Each row is a point on a landscape with many valleys, with its height.
A ball rolls from a point to the lowest of its 2 nearest points, and stops where none of them is lower. Distance is the straight distance between rows; heights are no part of it.
j585 (h 5.15): [140 151 109 134  78 111 162 113 147 116 135 181 116 104 188 177 112 104
 111 123 120 160 188 125  67 116 149 115 125 111 128  94 111 150 111  96
 125 153  77 131 104 118]
j247 (h 6.02): [152 141 136 143 141 106 161 148 106  88 147 133 121 105 127  79 147 122
 173 114 100 142  86 113 166 137  90  85 125 108 166 153 133 143 134 114
 150  91 130 150 155 187]
j133 (h 3.69): [112 161  88 182 166 197  88 167  99  82 111 116 120 123 119 116 114  96
 107 125 118  97 103 107 120 124 124 134 162  83 147 112 161 122 147 117
 141  57 115 102 198 105]
j675 (h 2.08): [132 206 112  93  87 117 168 131 155 153 142 123 124 129 138 171 159 139
  78 160 101 184 152 121 134 121 118 146  60 125 163 112 104 144 111 141
 116 135  87 175 105 168]
j937 (h 5.21): [153  77  99 128 116  82 166  56 154  95 160 110 153 126 160  77 107 128
 176 105 150 138 160 140 108 108 171 103 173 123 119 157 116  91  92 113
  69 139 119 125 113  88]
j471 (h 2.79): [126  97 138  81 144 117 144 127 104 134 159 144 125 133 101 121 115 104
 107 154 154 144  91 159 163 199  82  66  48 133  94  91 147 110  95 145
 138 149 147 115 116 203]
j637 (h 2.19): [129 178 132 130  84 124 126 170 131 156 119 147 122 123 152 116 141 118
  97 140  89 144 126 103 113  70 129 124 102  92 149 100 143 122 127 155
 176 142 102 165 123 207]
j660 (h 5.29): [128 192 126 124 130 174 119 149 146 125 106 105 117 130 120 167 155 142
 112 116  85 164 146 144 126 156 108 142  70 106 223 150 128 138 122 180
 144  96 100 190 142 140]
j991 (h 1.13): [103 127 117 144 112 159 109 163  88 178 103 121 103  96  97  99 110 120
 119 119 136 105  73 103 158 110  90 124 102 105 126  89 129 113 174 185
 154 156 153 130 125 159]
j156 (h 6.05): [146 164 148  67 183 185 114 152  91 156 120 115 130 129  97 164 123 111
  98 158 116 119 134 103 111 175 105 207  62 101 104 115 159 141 127 117
 170 142 113 113 130 130]
j909 (h 5.64): [136  88 133 101 143 130 135 112  54  94 122 124 135  98 150  96 133 111
 146 162 134  87 112 120 113 123 135 131 132  97  54 126 147 135 125 108
 158 149 131  85 144 173]
j899 (h 6.38): [140 150  60 175 186 184 136 129  64  86 119 126 116 136  39  99 121  75
 129 133 143 129 106 110 137 171  70 142 103 121 110 140 131 146 101 134
 132 104 128 136 221 156]
j620 (h 4.92): [150 189 148 112 115 135 142 109 191 113 140 116 119 121 196 196 155 127
 127 134 102 170 204 146 119 121 121 180  95  99 186 165 142 129 123 113
 107 107  89 142 158  94]
j519 (h 1.93): [138 133 152 126  99 162 107 175 120 162 112 128 106 107 175 160  92 137
 114  96 112  56  96  77 115  69 133 156 173 121 116 116 157 139 185 154
 155 140 159 125 185  91]
j511 (h 6.04): [146  93 180 116  93 139 123 139 164  97 160 106 128  99 246 112  95 158
 133 124 107  64  76  99 121  64 166 144 174 123  51 128 172  95 156 144
  88 153 165 137 104  76]
j884 (h 2.30): [142 125 158 105  71 131 109 152 144 188 122 143 128 112 206 138 109 158
 122  99  96  87 129  85  91  61 156 133 145 112 148 107 160 134 166 182
 151 162 166 136 124 116]
j810 (h 2.95): [138 181  97 158 120 161 167 147 110 123 120 140 148  79  96 136 170 103
 111 134 108 150 149 134  95 129 118 153 110  79 116 127 113 141 102 142
 142 135  96 192 135 170]
j323 (h 2.84): [106 164  99 124 142 148 154 122  96 102 117  96  95 135  75 130 127 117
 110 145 154 145  98 126 169 176  66 180  46 140 115 115 102 126 102 126
 142 135  92 142 157 178]
j109 (h 2.55): [111  75 133 147 137 131 124 113 172 134 102 127  98 158  80 115  95 122
 165 113 149 152 103 172 184 149 118  88 145 138 145 111 136  68 127 119
  66 108 152 109 136 133]
j20 (h 1.66): [106  83 129 149  85 141 118 118 120 170  96 135 109 101 128  74 111 146
 157 115 134 102  76 124 149  92 134  79 135 118 118  98 132 111 157 195
 109 159 190 143 107 151]
j631 (h 2.89): [127 135 194  82 124 100 102 145 109  87 153  99 118 121 196 133 128 119
 149 154 137  88 120  86 102 118 125 161 148 116  86 163 150 169 153  72
 153 117 107  92 110  91]
j347 (h 3.44): [134 157 101  75 129 139 151  84 130 136 111 108 133 128 134 162 148 113
  99 161 148 177 162 133 154 186  99 209  15 115 128  92 129 115  85 116
 116 142  96 119 118 148]
j17 (h 6.68): [140  66  96 173 101 146 111 136 136 122  68 155 116 135  74 109  93  97
 150  82 147 106 138 111 118  63 115 139 209 136  83 141 120  90 140 132
 117 144 150 115 202 118]
j955 (h 5.62): [129 143  99 146 170 170 133 165 103 146 124 140 138 131  49 171 140 111
 102 126 150 155 130 144 153 195  81 123  72 134 160 116  99 134 145 178
 142  92 129 158 135  90]
j332 (h 1.67): [132 168 120 117  86 137 172 137 142 162 151 121 109 118 108 125 135 144
 115 132 116 167 121 132 157 118 117 104  65 121 179 132 104 137 117 176
  97 152 116 193 107 165]
j16 (h 3.87): [102 106 146 154 180 117  92 138 107 141 150 122 146  93 121  89 134 137
 169 118 152 115 112 123 168 150 130  90 134 145 161 140 103 141 190 161
 153 137 180 109  94 108]
j793 (h 4.66): [155 122  70 140 131 136 142 142  93 140 128 194 176 151  41 152 130  85
  92 116 139 142 161 127 102 139 123  95 161 130 114 107 111 132  95 129
 176  99 133 123 179 116]
j491 (h 1.17): [126 128 110 153 109 145 152 131 121 144 129 135 115 111  65 108 124 114
 146 112 128 156 103 135 162 146 116  57  84 108 182 125 110 128 128 191
  81 123 139 177 118 152]
j782 (h 3.36): [107 138 120 124 125  55 135 125 107 149 148 143 152 144  91 160 137 138
 117 115 162 130 130 116 172 167  83  81 130 186 187 139  55 174 155 120
 187  77 128 129 118  89]
j535 (h 3.58): [149 130 150  95 121 130 139 153  94 154 149 185 139 140 150 146 123 117
 107 134 107 141 117 114 106 140 137  61 102 102 143  72 158 150 129 144
 184 108 143 124 102 140]
j271 (h 2.56): [119 167 179 108 167 120 101 144  99 120 172  96 132  94 152  99 152 110
 166 157 145 102 133  86 125 129 122 174 104 111 111 169 133 161 159 111
 171 152 125 116  99 113]
j526 (h 5.48): [ 93 161 103 141 154 184 119 154 137 123 108  98 119 115 101 152 135 137
 111 111 124 140 122 132 166 173 111 116  91 116 216 124 109 128 165 182
 122  80 114 155 129 106]
j543 (h 4.80): [136 123  58 168 133 146 117 153 118 159  96 191 138 156  48 170 105  95
  55 121 138 144 172 144  76 127 159 133 132 129  85  84 130 101 100 124
 146 149 114 114 190 116]
j783 (h 4.65): [130 116 114  96 120 168 149 123 115 156 101 119 137 125 106 158 129 121
 105 150 123 128 160 137 111 157 155 141  88 121 125  89 146 109 120 151
 109 159 122  97 134 144]
j542 (h 5.86): [169 139 159 119 139  88 164 137 106 110 154 125 134  90 177  68 144 169
 175 134  73 146  78 103 186 106  95  89 121 132 145 169 127 163 179 125
 158 115 151 162 114 185]
j238 (h 4.98): [142 107 137 112 103 106 159  92  95  99 148 178 151 109 164 153 128 117
 133 120 135 138 169 117  80 145 120 122 153 126  97 135  90 183 116  83
 153 142 105 118  68 106]
j328 (h 2.65): [123 113 127 154 139 142 119  90 229 140 152  99 135 139 130 100  97 155
 147 124 128 126 146 168 128 108 188 117 158 168 154 114 154  66 120 159
  33 148 155 122  99  77]
j514 (h 3.89): [128 144 107 154 126 158 126 120 166  78 104 100 120 100 147 170 128 130
 126  82  92 124 134 138 149 131 144 125 167 107 222 154 136 112 138 127
  89  87 112 120 195  95]
j433 (h 3.91): [115 189 161  85 132 115 116 103 131 177 145 123 153 127 140 174 164 120
 103 169 140 144 190 125  91 155 123 188  89 123 123 130 113 170 114  84
 141 133 106 108  74 127]
j678 (h 5.02): [133 114 137 124 105  37 121  78 153 107 132 131 113 191 159 124 137 166
 144  99 138 159 122 123 156 122 153  91 169 179 190 148 103 171 108  61
 111  88 103 117 110 101]
j917 (h 6.96): [140  68 104 136 138 126 135  98 120  87  84 128 153 120 129 112 105 123
 156 116 123  98 124 146 125 124 184  99 211 135 100 133 149  97 121  92
  72 104 146  72 183 118]
j460 (h 4.14): [ 99 164 142 116 111 109 103 135  99 171 121 132 148 107 142 172 146 132
  88 160 134 104 163 122  73 123 143 170 147 118  89 123  94 168 138  97
 168 146 104 107  82 131]
j584 (h 5.92): [168  88 156 172 108 132 128 156 154  92 140 140 125  94 212 129 124 147
 163 104 104  99  86 123 103  72 164 128 195  97  73 136 172 117 157 117
  94 120 150 160 134  84]
j116 (h 6.16): [153 149  93 138 191 219 121 161  60 128 116 122 129 107  80 140 122  92
  81 154 132 122 113 100 105 165  90 208  78  80  48 118 151 147 138 124
 163 135 130 128 170 139]
j532 (h 2.66): [144 150 137 137  80  90 135 172 111 195 148 164 144 119 122 126 169 131
 109 121 118 145 134 107  99  97 121 115 118 126 147 125  97 162 117 165
 181 143 140 187  83 161]
j656 (h 3.61): [100 117 114 128 156 116 102 145  75 156 138 140 149 112  92 141 135 136
 115 132 151 112 123 121 154 171 122  83 124 145 159 112  84 157 176 148
 172 112 145 100 116 102]
j820 (h 4.12): [105  74 149 136 177  91  86 121 158 142 171 115 179 101 158 101 125 160
 171 107 152 115 141 133 153 150 135 110 169 166 152 178  90 130 188 128
 147 129 189 112  54  68]
j738 (h 2.98): [124 121 152 118 115  89  96 147 101 165 117 147 152 142 206 136 140 192
 130 118  80 105 105 100 114 119 113 117 169 133 125 139 119 195 190 122
 208  76 174 142  68 117]
j745 (h 1.38): [109  64 107 141  92  97 125 100 112 147 106 131 143 115 156  68 142 175
 155 130 129 126 114 143 138 115 150  60 148 136 115 119 101 115 138 174
  94 140 168 136  61 167]
j214 (h 2.07): [118  94 114 180 156 149 120 109 212 127  94 130 132 145  70 112  91 135
 169 107 118 151 122 192 140 112 176  99 163 137 116 120 160  45 113 144
  32 124 152 145 130 116]
j325 (h 3.68): [119 168 134  43 130 118 101  94 144 194 148  93 150 137 151 177 153 122
  80 166 154 158 172 116 137 174 119 210  21 123 133 108 119 136 114  97
 129 155 115  91  75 136]
j445 (h 5.72): [175  88 160 132 143  74 149 121  81  97 153 128 132 125 171  64 143 187
 189 113  94 120  71  96 149 108 102 113 155 147 113 184 128 193 170 108
 164 124 158 160 104 124]
j339 (h 4.86): [134 110 136 111 130 101 154  86  99  90 171 139 137  80 184 143 135 111
 152 137 152 130 160 108 131 156  77 154 127 131  87 157  68 156 164  76
 145 156 119 100  89  91]
j791 (h 5.03): [119 158 105 126 107 109 168 125 111 150 141 152 121 154  72 194 142 120
  61 147 167 149 135 157 118 164 105 150  99 162  98  88 100 147  68  84
 153 146  91 141 144 138]
j842 (h 3.14): [126 141 158 116 167 133 111 135  82  67 141 117 131 101 161 159 120 107
 138 156 116  94 103  94 133 148 103 152 173 112  79 157 128 165 193  54
 164  83 112  69 143  72]
j832 (h 4.08): [134 108 164 147 127 122 102 165 172 149 144 140 157 113 130 129 116 124
 176  56 130 102 159 106 101  74 148 140 189 121 163 182 133 123 147 150
 138 138 161 149 150  62]
j987 (h 3.85): [173 128 162 131 143 116 109 157 169 122 137 146 150 150 103 150 136 100
 171  79 114 125 182 122 100  80 152 151 193 116 169 201 162 120 131 107
 139 114 127 143 199  69]
j191 (h 3.07): [116 138 105  81 129 138 135 150  84 153 117 141 153 138  71 154 143  90
  37 172 130 138  84 142 147 189 101  93  41 115  98  64 148  99  94 154
 160 147 121 123  99 198]
j184 (h 5.49): [133  71 130 110 155  93 125 111  47  90 124 145 120 138 138 106 138 130
 129 135 135  99 111 119 130 148  91 101 151 149  85 138 101 158 133  96
 197 134 137  66 144 153]
j647 (h 2.85): [136  67 131 128  81  87 156 116 157 141 103 144  96 161 130 113 100 160
 148 105 115 134 105 139 163 113 122  71 168 164 150 124 107 106 133 112
  84 110 150 119 127 140]
j301 (h 2.06): [137 185  80 134 108 196 135 152 128  98  81  96  75 134 102 146  98 106
  79 102 104 126 106 117 143 118  71 185  65  86 162 125 131 116 119 151
 144 127  72 155 206 158]
j671 (h 3.34): [124 155 104  82  95 117 146 134 132 156  95 132 148 142 110 130 145  97
  64 170 121 161 124 140 120 168 128 120  25 124 107  65 157  88  72 145
 121 157 110 126 106 221]
j89 (h 4.72): [100  33 148 110 125  79 111  81 119 122 152 121  84 152 147  83 114 156
 127 133 166 120 111 184 154 142 120  63 131 146  90 142 110 115  86 119
 109 170 148  98  91 176]
j40 (h 4.19): [161  89  92 141 133 128 144  98  81  97 100 196 190  94 123 120 139 108
 146 121  93 126 145 140  84 135 160  79 206  87  87 114 140 140 121 103
 143  78 143 108 136 144]
j497 (h 5.05): [101 164 127 137 146 159 123 123 170 128  82  94 101 164 119 145 140 159
 113 173 122 163 137 160 131 140 163 183  93 142 125 104 148 107 109 141
  81 118  88 155 118 151]
j858 (h 4.84): [161 113 105 131  92 145 161 138 137 157 116 166 122 119 106 140 109 112
 128 102 116 131 164 137  99 123 154 100 112 119 145 100 140 106 116 169
  92 155 132 134 152 134]
j506 (h 4.30): [136 102 157 125 119 108 127 129 173 137 173 117 154 106 188 105 123 146
 169  99 139 101 157 112  99 104 146 150 176 141 143 166 109 125 157 125
 119 135 161 134  77  65]
j185 (h 2.02): [118  85 107 139 101  82 133 104 114 129 126 144 169 116 177  94 172 168
 152 134 113 159 143 139 127 127 141  86 171 127 108 139  75 153 149 132
 140 112 153 146  37 157]
j588 (h 5.22): [121 126 144 111 126  71 120 104 124 132 119 130 130 183  91 133 136 141
 149 115 150 131 140 120 140 125 153 112 182 172 173 145 117 150 104  87
 148  88 100  98 156 104]
j284 (h 6.59): [158  83 125 158 127 143 134 140 111 151 108 159  94 142  61  88 105 100
 165 106 147 122 111 129 121  99  92 116 150 121  89 127 145 109 128 136
 128 144 172 130 180 157]
j521 (h 5.39): [103 134 148 127 131 142 109 131 106 117 104  83 139  87 149  99 145 153
 153 151 108  75  83 101 153 110 166 148 177 138 130 136 149 126 176 146
 121 115 156 105 136 117]
j329 (h 4.25): [ 88 137 149 140 147 181  77 155 161 125 110  93 129 120 128 145 127 113
 113 112 176  78 152 121  87 129 154 209 124 141 122 117 151  98 123 148
 104 156 132  96 143  78]
j866 (h 4.02): [127 158 126  81 132 176 133  90 152 128  97  67 104 150 108  62 103 141
 164 149  99 141 103 134 168 131 139 118  44 122 174 121 169 103 114 185
  67 130 118 154 118 183]
j603 (h 6.17): [124 194 111 147 151 129 175 137 108  82 161 138 144 115  95 123 164 105
 125 144 123 162  92 134 161 171  66 100  97 123 165 130 112 157 102 115
 183  76 100 164 142 171]
j956 (h 4.47): [159 102  93 129 141 119 162 110 114  92 125 177 192 127  70 132 137  90
 152 112 142 165 167 137 127 147 136  98 175 119 105 144 119 119  93 102
 145 100 133 143 165 141]
j691 (h 3.42): [134 135 142 167 145 140 135 147 181 164 160 151 120 141 135 102 113 142
 144 139 112 161 133 168  98 104 183  96 109 102 118 103 183  85 109 170
  79 151 144 162  91 135]
j706 (h 4.28): [123 131 126 118 118 145 148  85 153 142 136  78  83 143 102  50  96 133
 168 147 140 127 108 148 157 115 130 109  85 128 133 122 148  92 102 155
  43 163 131 137 109 158]
j498 (h 4.53): [115 162 165 115 112 125 109 136 174  65 119  85 103 130 202 122 121 139
 129 128 104 103  92  91 146  79 173 143 163 139 156 138 168 118 128  89
  80 105  96 104 143 108]
j641 (h 0.57): [111 116 106 158 108 120 126 138  93 169 109 144 120 108  32  88 136  98
 131 136 154 131  91 136 166 145  76  77  82 132 128 105 100 108 135 192
 128 151 149 144 112 163]
j840 (h 3.06): [108 120 155 138 163 166  92 124 190 163 174 102 113 142 132 108  94 152
 117 135 142 128 127 169 122 130 175 121 102 136 133 101 166  82 121 183
  67 164 158 123  57  94]
j113 (h 3.86): [146 105 104 112 118 128 167 128  72 125 121 188 154 120 125 133 121 101
 122 132 111 131 122 138 100 163 128  41 128 109 104  84 142 136 102 129
 146 100 140 120 140 170]
j442 (h 3.11): [138 107 113 127  73  76 163 134 118 152 121 159 109 162  78 139 132 151
 123 109 128 145 104 131 179 139  83  54 136 178 171 134  76 141 138 136
 138 105 127 143 132 133]
j461 (h 5.13): [124  85 136 142 130  98 125 108 143 108 161 164 146 134 152 158 106 127
 145 103 166 145 185 144  86 117 169 122 176 130  79 142 100 132 115  88
 122 163 118 135  81  69]
j45 (h 4.71): [125 114 142  99 136  70 119  83 131 113 163 112 141 115 227 108 143 165
 169 139 132 127 145 104 143 140  87 141 143 167 113 189  59 178 198  83
 143 126 148 103  51  99]
j465 (h 4.82): [109  71 132 107  92  86 119  88 120 157 157 139  73 149  98 122 121 131
  95 124 181 132 122 170 145 138 112  81  84 150  91 116  99 105  60 121
 102 211 124 101 106 176]
j202 (h 4.34): [ 86 104 143 117 125  83  81 101 113 147 134 139 142 121 158 157 177 137
  86 169 152 116 178 169  93 127 139 149 157 135  73 155  83 153 102  88
 167 164 119  87  72 154]
j969 (h 4.54): [109 152 152  98 112  83 134 116 160 140 162  99 134 133 180 135 145 158
 154 143 150 134 157 109 159 133 110 160 133 158 168 171  89 160 167  88
 126  95 131 111 103 105]
j924 (h 3.29): [133 125 140 137 113 109 114 178 104 167 135 182 133 153 141 152 121 144
  97 108 100 113 116 121 112 121 114  82 170 125 133 103 120 154 154 122
 207  81 145 137 110 122]
j169 (h 4.36): [ 94 116 112 198 109  86 108 139 152 109  92 174  89 175  95 132 103 125
 118 100 141 149 119 147 120  86 139  79 186 156 127  98 114 110 112 109
 122 122  99 134 145 133]
j453 (h 4.79): [125 142 145 133  94  78 124 117 158 106 132 133 104 157 201 130 126 163
 139 137 111 143 135 118 106  84 179 120 176 156 146 142 130 148 121  81
 107 110  97 116 112 114]
j367 (h 3.67): [105 170 122 105 103 143 122 121 123 143  72 105 113 145  84  79 124 102
 121 150 121 149 111 129 137 127 128 105  46 110 144  85 158  92  86 181
 110 144 102 144 114 218]
j428 (h 4.57): [ 76 124 146 170 143  96  97 153 155 149 131 153  94 174 115 156 127 135
  94 145 153 162 130 183 123 128 144 115 135 153 101 101 117 104 102 112
 123 135 106 128 103 157]
j399 (h 3.08): [135 134 167 145 122 125  98 133 229 153 146 137 113 141 172 112  99 155
 144  99  81 107 123 128 122  82 168  97 164 157 190 116 181  89 136 154
  72 140 164 121 125  81]
j941 (h 5.43): [124  50 149 116 149  71  88  99  80 116 161 152 146 170 149  94 153 167
 133 105 132 140 118 147 115 151 133  52 145 150 116 146 116 177 104 126
 170 136 165 118  40 125]
j106 (h 6.28): [137 181  62 182 164 184 156 135  84  84 154 145 145 136  60 127 127  96
 101 140 114 139 100 136 145 159  62 109 121 116 143 127 111 147 101 113
 174  55 101 152 198 136]
j669 (h 4.18): [111 143 116 202 124 105 104 157 160 119 111 162 118 178  73 131 122  96
 124  83 156 151 148 140 120 106 102 127 170 123 142 128 106 105 100  98
 166  92  84 137 167 112]
j533 (h 3.96): [ 94 143 123 171 151 156  90 162 114 109 124 121 114 148 100 130 125  80
 115 122 172 111 136 124 107 138 101 162 147 109 116 119 124 116 124  99
 158 109  94  96 159 111]
j64 (h 5.50): [112 174 175  82 126 170 104 125 193 119 154  43 114 132 175  98  93 139
 121 146 121  84  92  92 145  73 163 188 112 144 135 140 174 103 144 167
  69 164 138 145 108  99]
j808 (h 6.77): [158 116  98 182 127 176 129 172 145 108  84 130 108 134 102 143 104  98
 124 124 121 102 134 134 108  79 138 165 183 111  83 134 158 103 136 132
  99 114 130 124 231 111]
j59 (h 2.53): [157 201 113 130  93 146 185 123 162 128 126 152 156  96 135 169 166 106
  95 155  75 176 181 153  93 133 120 155  76  98 134 129 131 144  90 129
 139 139  87 186 125 188]
j504 (h 4.81): [ 86 135 118 180 151 158 131 160 144 120  97 116 106 144 104 134 135 124
 111 149 138 149 104 177 146 155 126 134 116 110 106  98 130  93 122 138
 103  90 108 154 121 174]
j617 (h 3.33): [140 182 138  99 139 110 141 128 154 176 148 133 150 157  73 184 155 124
 132 112 144 154 185 125 120 161 104 176  86 149 193 153 120 168  98 127
 147 121 114 175 151  87]
j645 (h 4.73): [149 181 144  85 109 107 145  94 209 155 182  77 131 140 200 146 152 162
 150 156 121 161 182 139 152 102 123 189 112 131 183 183 110 139 142 105
  80 106 115 140 137  90]
j919 (h 5.47): [115 140 141  71 122 134 155 100 105  67 127 100 126 105 190 110 104  91
 127 164 136 133 120 106 139 124 142 129 107  89  88 112 152 124 125  84
 123 136  88 104 116 187]
j663 (h 6.86): [162  95 101 157 140 158 167 132 143  83  93 124 116 126 106 141  99 113
 152 130 120 124 133 151 131 121 164 137 171 115  71 151 160  97 124 100
  44 104 135 121 218 119]
j226 (h 5.63): [153  99 152 139 170 128 134 120 145 111 151  74 138  83 138  57 137 154
 203 138 110  91  93 121 172 108 143 141 161 143 138 186 146 103 183 137
  90 129 170 117 128  95]
j557 (h 5.18): [ 93  97 150 131 128 131  94 118 128 140 113 108 152 118 131 117 144 154
 133 147 136  78 122 137 115  96 197 151 208 160 106 120 133 112 135 146
 107 146 165  95 131 106]
j799 (h 4.48): [125 114 162 129 105 116 123  95 168 132 157  86  65 149 143  52  75 164
 156 127 135 112  84 128 157  75 150 105 142 151 138 132 140 110 123 124
  60 158 151 130  86 122]
j976 (h 4.46): [ 93 102 135 102 152 181  87 139 111 146 130 110 109 105 124 154 105 112
  95 131 159  92 147 140 106 144 150 163  92 125 102 100 143 112 123 146
 111 185 143  86 124 113]
j977 (h 5.30): [100 182 166 111 142 180  90 147 185 104  88  60  92 151 151 150 113 154
 113 152 107 114  99 119 133  94 170 203 105 154 116 124 180 104 137 155
  71 137  95 156 120 112]
j781 (h 3.15): [116 164 102 104 160 161 138  92 108  87  91  76 112 126 126 161 142 121
 121 160 156 143 146 129 150 174  99 218  64 124 114 117 124 136 105 114
 114 117  73 115 156 120]
j653 (h 3.02): [146 149 151 110 118  90 155 139 137 164 167 164 163 153  99 151 164 121
 124 129 140 162 157 126 115 142 113 117 115 153 150 129 104 161  97 109
 168 123 125 160  95 135]
j786 (h 4.56): [120 150 129 155 111 184 106 144 190 128  92  94 138 109 123 123 132 124
 138 120 118  80 156 128  92  88 171 196 148 144 141 127 158  86 126 192
  73 170 134 134 158  87]
j295 (h 5.37): [135  82 102 125 132  81 110 104  62 102 103 145 142 176  90 104 129 145
 146  95 138 112 116 105 129 134 100  97 189 171 128 153  92 163 121  98
 197 103 129  96 158 106]
j469 (h 5.31): [138 156 127 111  89 127 157 125 129  81 110 145 103 122 199 160 100  96
  97 137 109 129 149 109  98 109 146 128 135 100 107  92 141 134 128  78
 126 120  68 100 138 140]
j619 (h 5.10): [120 206 123 137 132 162 115 155 184 125  99 110 101 131 162 214 128 134
  91 121 108 148 173 139 102 133 125 195  80 101 174 133 137 135 130 144
 127 117  71 169 143 104]
j985 (h 2.71): [129 126 165  92 111 121 111 132 185 179 143 140 131 146 191 144  99 157
 121 119  98  87 153 110  96 103 193 111 152 164 171 100 168 121 150 154
 101 147 167  93 112  79]
j187 (h 5.82): [152 128 108  84 145 117 143 126 106 196 129 136 152 135  63 194 156 113
  89 122 165 155 162 133 140 229  77 190  22 150 136 116 107 125 109 132
 155 154 134 107 127 103]
j437 (h 5.04): [142  90  99 133  88 127 169  94 154 104 123 128 119 121 153 102  87 110
 162  91 145 120 157 130 103 110 150  89 140 119 147 115 135  92 102 132
  57 148 122 113 151 117]
j829 (h 3.40): [122 142 114 140 173 177  98 136  68  66 120 118 133  99 153 120 118  96
 112 157 113  93  96  97 127 141 119 132 161  78  79 114 157 134 174  92
 165  79 119  67 163 118]
j320 (h 1.62): [125 189  96 121  81 171 135 155 111 124  84 104 106  98 140 143 113 112
  78 120  66 112 114 108 127  62 121 145 101  67 152 117 142 108 142 168
 166 141  83 165 189 184]
j952 (h 2.59): [146  83 121 139  97 102 126 115 116 108  98 151 168 119 221 111 167 178
 154 103  63 121 116 112 113 107 131 116 196 107 139 160 116 170 170 121
 163  95 162 137  76 123]
j452 (h 5.93): [154 172 137  61 166 133 145 144  98 158 151 123 146 134  80 164 140 118
 101 161 124 127 125 107 149 200  63 170  25 151 141 111 136 150 135 117
 196 131 133 103 141 143]
j333 (h 4.23): [132 145 134 151 141 130 119 113 194  89 107 100 107 138 147 145 132 156
 140 115  89 129 104 139 146 104 188 133 178 143 190 138 169 101 113  88
  47  88 103 122 178  86]
j970 (h 1.57): [108 135 119 122  98 176 101 171 105 191 104 116 111  89 141 156  91 132
  88 109 136  67  86  74 128  93 128 167 120 110 107  81 133 115 178 167
 167 164 156 125 143 123]
j130 (h 3.59): [163 162 135 125 140 133 131 152 134 154 123 155 144 157  61 160 145  94
 132 105 110 136 180 123  92 115 128 154 140 119 177 155 138 142  97 136
 169 116 104 150 196 101]
j530 (h 4.93): [122  84 115 126 100  87 154 115 100 133 149 177 109 145  97 175 117 117
  85 106 189 150 143 155 111 155 116 104 123 154  87 107  87 132  67  94
 140 179 112 125 130 135]
j145 (h 5.73): [135 122  97 119 190 152 142 133 106 153 137 157 170 136  26 174 162 109
 112 141 164 157 152 151 142 208  81 158  86 152 109 125  95 127 119 141
 164 129 142 129 152 115]
j540 (h 5.58): [155  62 147 147 148  74 142 128  88  98 134 171 143 145 133  74 149 160
 174  88 112 149  93 120 135 140 114  72 163 144 134 160 115 177 126 115
 168 107 168 149  89 128]
j700 (h 2.54): [108 119 135 116 157 131 137 128  99 144 161 117 115 119  96 127 142 115
 106 162 159 152 116 155 150 169  97 139  79 131  88 122 107 117 103 113
 145 166 130 119 106 183]
j249 (h 2.18): [ 93 141 157 130 181 116  98 150  80 117 163 118 121 104 127  98 155 113
 135 159 160 130 107 120 143 146 105 136  88 112 107 140 124 148 142 118
 197 150 129 118  92 173]
j981 (h 6.49): [163 110 122 152 184 150 157 144  71 101 135 137 123 117  59  75 131  89
 182 142 133 129  92 122 138 147  87 128 122 127  69 154 149 131 121 123
 130 121 154 130 208 164]
j28 (h 5.79): [156  76 144 156 136 126 140 123 128  92 149 105 142  81 178  74 124 138
 185 121 124  92  72 124 134 106 157 113 183  99  84 167 159 106 151 116
  84 124 174 137 113  97]
j146 (h 4.90): [125 131 126 170 114 144 109 130 154 110  83 116 169 102 124 125 148 131
 150 115 105  96 143 123  95  59 204 149 220 137 129 133 149 102 131 163
  89 134 135 125 172  92]
j961 (h 5.27): [119  68 152 127 138  69  88  86 130 107 173 131 130 178 189  97 126 161
 139 101 157 130 152 129  84 103 158 104 171 150 105 167 108 166  98 100
 133 160 136 129  49  87]
j968 (h 4.61): [124  70 150 111 130  89 113  78 151 139 191  82  84 151 147  45  90 175
 141 143 157 125  88 167 186 118 121  76 134 157 110 146 111 109 132 117
  78 162 159 101  69 142]
j392 (h 3.50): [115 159  89 142 136 179 146 111 127  83  88  79 128 114 127 160 148 125
 137 141 129 133 142 131 147 145 130 182 128 111 151 143 126 125 135 126
  97  89  88 126 173 102]

For each start below, name the point where the ball stops.
j184: j781
j428: j249
j40: j745
j530: j249
j820: j214
j506: j320
j584: j329
j511: j329
j445: j969
j156: j969
j663: j969

Call two points neighbours if one is among the 2 nearest of the other. Go from one point of each pair to the other, from neighbour to neighbour, staying as low as possible. Name the highest point that can't be avoided.
j745 and j991: j20
j320 and j249: j323
j320 and j991: j810
j329 and j745: j858
j249 and j214: j399
